Points, in no order, along strands that fork, close into loops and pass close to each other.
Points whose rows are less than 49.9 apart are linked; no others are.
zevid: [ 14 -10   0 -13  -5  -2  -9  -4 -20  18  32   3  -4   7 -25  -7   0   7
 -10   1 -10]
som: [ 21 -13 -14 -11 -13   8 -16  10 -12  -3   9  15 -14 -22  18   8   0   5
 -11   5 -30]
magur: [ -8  11  19  -7  18  -2 -11  -5 -10  14 -14  -6   0  24 -21 -13   1 -11
   1   4  19]
gomer: [ 12 -16   6  15   4 -53  46  -2 -10  -1  24   5  -1  -7  -7 -14  -4  -7
  -9   9   9]
poga: [ 10 -13   2  -8   6   0   4   8   8  32   8  39  21  10  22 -12 -22  -8
  -3  18   8]
gog: [  2  -2   3   3   0  26 -20   9  10   8 -13  -8 -11   9  -5   8   3  14
  -3 -10  13]
garir: [  6   4  12   6   9   4  24 -19  23  -7 -15  -6  -1   3  -9   4  -5  12
  17 -26  25]
Zemat: [-18  11  -4 -12  19  15 -30   7  -1  -8 -25   2 -18   8  15   6  11   1
   0   1   4]
silu: [ -7  26   0   9  -4  -7 -12 -15 -32 -15  16 -45   6  21 -37  -6   6  -2
  -6 -13 -11]
gup: [  6 -19  -9  13 -18 -12  28  -8  27 -21  24   0  -4 -33  10   4   7  -1
  13  -9   0]
dal: [-15  43  15  12   9   9 -24 -18 -18 -17  -2 -63  -5   4 -25  17  16  14
 -16  -4 -16]
Sor: [-13   4  -4 -10  11 -34  16  -7 -15 -25  -9   0   3   0  -8   1  23 -17
  -1   7   9]
navi: [ 11   0   9  20 -15  45  -9 -11  24   4 -24   8 -12  -2   4   9  -6  27
   9 -24   0]
mobe: [  1 -12   0 -12   1  -1  10  -7  20   3   9  21  18 -16  10  -3  -8   7
  12   1  12]
nalub: [  0  -8  10 -14   8   1   2   7  29  19  -8  11   7 -10   7   7  -6  -2
  12   7  16]
Rap: [ 12  21  13 -13   2  -5 -28  21 -38  32  20 -33   2  14 -26 -22  14  -3
 -29  28 -23]
dezis: [ 14   5  13 -12  -1   9 -21   2 -16  14  17 -16  -3   4 -22   2  10  20
 -13  -3 -17]
pote: [ 20  16  15  -6   5   0 -24   4 -21  30  12 -24 -12   4 -18 -18   6   5
 -15  10 -26]
Vitim: [  0  13   9   4  -7 -12   9 -14 -16 -10  17 -42  12  13 -39   7   8   9
 -12 -10   1]
Gep: [ 11 -10  -6   9   2  -4   3  24 -10   3  10   8  -4   2  13 -11   5 -16
  -7  12   5]
Fegi: [ -3  14  11   2  15  -2 -14   9 -25  15 -13   0  -5  18  -9 -32   3 -18
  -3   9   5]
vibo: [ 19 -31  19   2  14 -23  24   5  -4  21  20  26  29  -4  17  -9 -15   2
  -5  16  15]
Rufif: [ 10 -18   3  -9   5 -17  11 -16 -11   0  36   9  -1   0 -14 -16  -7   6
   1  -8  -4]
Zop: [-24  23   6   8  17  -2   5 -10  16  -4 -20 -15  -6  12 -26  -3 -11  -3
  14  -5  18]
Kir: [-16   4 -18  -9 -13  12 -13  -2  -1 -33   3  -3  -5 -20   4  22  -3   1
   3  -1 -28]
Putuz: [  3 -20 -10  26  -5   0  15  -9  32 -11  -5  29  21 -15  47  11   0   3
  16 -13  19]
geza: [ 12 -18   5   7 -13 -36  45  -6   2  -4  26 -12   6 -11 -16   2   0  -1
   2   5   1]
notul: [-12   4  -3 -26  -5  26 -27  11  -4  18  -4  10 -10  19 -20   2  -6   1
  -4  11 -17]
rodud: [ 11  16   9  -6  -4 -19 -14  10 -49  10  13 -41   7  -2 -33  -9   7  -6
 -31  31 -27]
tomid: [  3  -5  23   1  16 -12  19  -3  12   7 -11  -2   8  14  -6   0  -5   5
   9 -13  30]
saz: [  8  -4   6 -13   4   5  -5  11   5  13 -12  -3  -4   2  -5   7   3   1
  -5   8   9]
riduf: [-20  -7 -10   4   3  -5   9   0  11 -25 -15  -5  -7   3   3   9   9 -10
   4  -9  23]
kizi: [  0  35  -3  -1   1  14 -34  -3 -24  -3  -3 -52  -3   2 -22  11  16  17
 -19  -4 -24]
Pimas: [ -7  12 -17  -5 -13  12 -21  -4 -12 -20   5 -14  -5   1 -14  17 -14   2
  -2   3 -19]
siriz: [-15  12   0  18 -15  17   3 -15  28 -26 -17  -6 -19 -24   3  22  -1  16
  23 -13 -14]
felim: [ -1  32   1  -5   1  28 -42  -3 -11   3  -9 -27 -14  14 -11   6   1  20
 -12   2 -27]
bezo: [ 15 -20  -2   1  13 -16   9   1   5  21  17  45  26  -8  34  -9 -15   8
  -9  11   8]
Futop: [ 17  -9   3   1  12  29 -16   3  14  28 -17  31  -4  18  17  -8   5  20
  -4  -8  14]
Roso: [  9 -11   6  16  -4  35 -13   7  20  19 -16  24  -8   8  36   8   5  13
   9  -3   7]
mis: [ -2  17  -9 -13  -1 -12 -22  16 -35  -3   8 -29   0  -8 -16  -2   6 -10
 -26  26 -33]
Daza: [ -1 -22   0  20 -24  18  26 -19  39  -9  -5  28  20 -16  28  11   0  13
  23 -25  22]
Bif: [  3 -16  11   2  11 -41  32  -5   0  14  11  20  32   1   5  -8  -2  -8
  -6   8  26]
zatim: [-18  21 -12 -11   6 -20   2  -1 -21 -14  10 -24   5   1 -30  -2   0 -21
  -5  10 -13]
Kasum: [-23  23   1 -11   1 -37  13 -22 -31 -17  19 -26   4   8 -36 -21   8 -15
  -6  10 -11]
Medu: [ -5  -5   7  -5   9 -64  48  -8 -22  -3  18   2   9 -13 -18 -30  -2 -18
  -3  20   1]
negid: [ -1 -15 -27  -5  -6  25 -13  19  14   5   8  30   1  -8  28   2  10  -5
   5   5  -6]
Suto: [ -4 -19 -11  21   2  -4  23  -1  16 -11   9  38  21  -6  43  -6  -4  -9
  11  -9  16]
sot: [  4  12   5   9   2   0 -13  -4 -11 -18 -16 -21 -12  10  -6   5   5  -1
  -7 -15  -1]
tige: [  4 -18  -9   9 -14 -35  49   3  25 -13  21  -3   4 -18  -3   7  -8  -3
   9   0   5]
zotob: [  3  -2   2  -3  17 -32  14   0  -7 -12  -4 -10  -4 -10   2 -10  13 -14
 -13   1  11]
Vulif: [  7  -2  10   7 -12 -15  12 -10  -4 -13  17 -30   6  -5 -24  18  -2  13
  -4 -12  -6]
der: [ 16  -8  13  -6  -7  -5   5  -3   3   1   8 -14  -3 -16 -12  13  -1   7
   1  -7   1]
naruf: [ -1 -14  -8  -1 -13   5  10   0  23   1  11  35   8 -28  25  10 -14   0
  10   1  -6]
Pimu: [-19  15 -14 -28   4   2 -24  13 -31   5 -11   5   1  12  -8  -1   2 -22
 -12  23 -16]
Sivot: [  6  28  10   9   4  -8 -11  -9 -32 -10  -4 -28   2   9 -14  -1  -1  -6
 -17 -11 -13]
dede: [  4 -10  -7  28   5   9   7   5   5  -4   5  24   9  15  35 -10  -5  -9
  -2  -5  24]
sak: [ -9  -1   1   5   4 -31  42  -7   4 -13  -7 -16   3  29 -15  -3   0  -9
   7 -10  29]
Seri: [ 12   2 -21 -10 -14  13 -28  16 -11  -5  -2  -2 -11 -15   4  12  11   9
 -14   7 -39]
kovo: [ -4  28   1 -14  -6  19 -28   4 -17  22 -11 -12 -14  20 -26  -2  -8   5
  -2  -2 -23]
bapi: [  7  -6  20   9   2  29   8 -19  21  -5 -22   1 -10  -5   4   8   5  24
  20 -23  20]
fuzi: [ -4 -11 -17 -12 -13  13  -4  -4  19 -15   1  17  -5 -24   9  17  -3   8
  13  -3 -11]
vibop: [ -1  -6 -20   0 -15  45 -31  13  13   9 -23  18 -22  -9  22  15   2  19
   5   3 -18]
kon: [-15 -11  -9   7  -9   5  13  -1  23 -21  -3  -8  -4  -5  -1  28   6   1
  15 -11  11]
Dufa: [ 25 -28  10   9 -14  10  -1  -8  16   5  -8  17   3 -25  23  15   5  17
   6 -11   2]
tonag: [ -9  20   3 -12   4  -2 -35   9 -38  13 -13  -5  -4  24  -9 -21   2 -20
 -15  15 -17]
tek: [-15 -11  -8   2   9 -25  31  -4  13 -24  -8  -4  10   7   9   4   2 -16
   5  -8  26]
pigo: [-17 -24  -6   8 -10  15  21  -5  41 -16  -7  12   8   1  11  15  -1  13
  17 -21  24]
Puge: [ 18   2  -9  -6 -21  31 -32  20   2  15 -18   1 -14  -5  11  14   1  14
  -5  11 -35]
pipos: [  6   6   0   3  -1  21 -27  -5  -3 -11 -14 -16 -12  -5  -1  21   5  17
   0 -21  -5]
pusom: [-10   8 -17 -14   6   7 -32  13 -18   0 -17   6 -12   9   9   3  11  -9
 -11  15  -6]
nupok: [ -8  -1   1  13  12 -46  46  -9  -8  -9   0  -9   1  17 -16 -26  11 -17
   3  -5  23]
vam: [ 10 -22  -7   8   8  19  -8   2   4  14   1  34  15  14  42  -3   7  -4
   1  -4  24]
sez: [ -7  -8   0   8  11 -23  35  -3  12  -2  -2  13  18   5  20  -8  -3 -11
   5   2  34]
mugip: [  6  -8 -11  -9   4  19 -12  22   1  35  -3  36  12  16  26 -21  -6  -4
  -3  16   2]
fizo: [-15   3   4 -13  -2 -45  27 -10 -24  -7  18 -12   2   3 -27 -20   6 -30
   0  15   2]
Loka: [  9   4  -6 -18   8   9 -17  12  -7  30   4  22  -8   9  -2 -13 -10   6
   0  10 -23]
besa: [  9  -6  -6   3   1 -16  15   7  -4 -14  10  -3  -5 -20  13  -1   7 -18
  -3   2  -4]
zazu: [-19  12  14 -13  22  -4   7  -9  14   1 -15   3   2  15  -8  -8  -5 -10
  17  -2  21]
fimak: [-12  -1   0  24 -18  26   2 -10  36 -25 -20  13  -7 -13  19  22 -15  10
  26 -15   0]
mopuz: [  6 -16 -20   6 -11  36 -21  19  17   8 -11  15 -10  -6  32   9  10   8
   2   0   3]
Kupeb: [  9  11   4  -5   5  -1  -4   5   1  21   8  10  -8   5  -2 -18 -23  -9
   3  10 -15]
bafug: [ -5 -10   9   2   4 -14  27  -4  -9   9  17   1   5   7 -10 -16 -13 -10
   3   4   9]
Kig: [ 28 -25   0   5 -21  -2  -1   5   0  -1   6  19   1 -33  27  13   3  12
  -7   1 -15]
dibi: [ -9 -15  -6   9 -25  33 -12   0  34 -10 -14  22  -4 -22  19  20   0  12
  21 -14  -3]
gupu: [  7   5   9   5  15  -1   0  21 -10  14  -7   4  -4  15  12 -23   1 -22
  -9   5  12]
lifi: [  0  15   6   2  12 -13  10  -9  -2  -1  12  -5  -1   1  -6 -17 -15 -14
  10  -1  -4]
nez: [ -8  -2   7   6   9  22  -9   0  23  10 -19  23  -2 -10  17   3 -11   8
  21  -4   7]
loro: [-21  22   7  -3  10  20  -7  -7  12  -2 -16 -28  -5   9 -29   6 -11   8
   2  -7  12]
fuvi: [-24  28 -12 -11 -10  10  -8  -2 -12 -17  11 -26  -6   7 -24   4  -3 -13
  -5   2 -15]

A fork is a point with three links, a tip a point with one. Leave the first point through the second and follow the links. Name the first fork or tip that comes.
fuvi; zatim | gup
Rap; pote | dal
bafug; Rufif | mis
pipos; sot | saz
gup; tige | fuzi
vam; dede | tek

A tip is a point with one link. Name the tips that can be reached along the links from each point below, in the order of the rows.
Zop | Zemat, Sor, navi, loro
pipos | gup, siriz, Futop, negid, Dufa
dezis | dal, mis
Putuz | nupok, vam, mugip
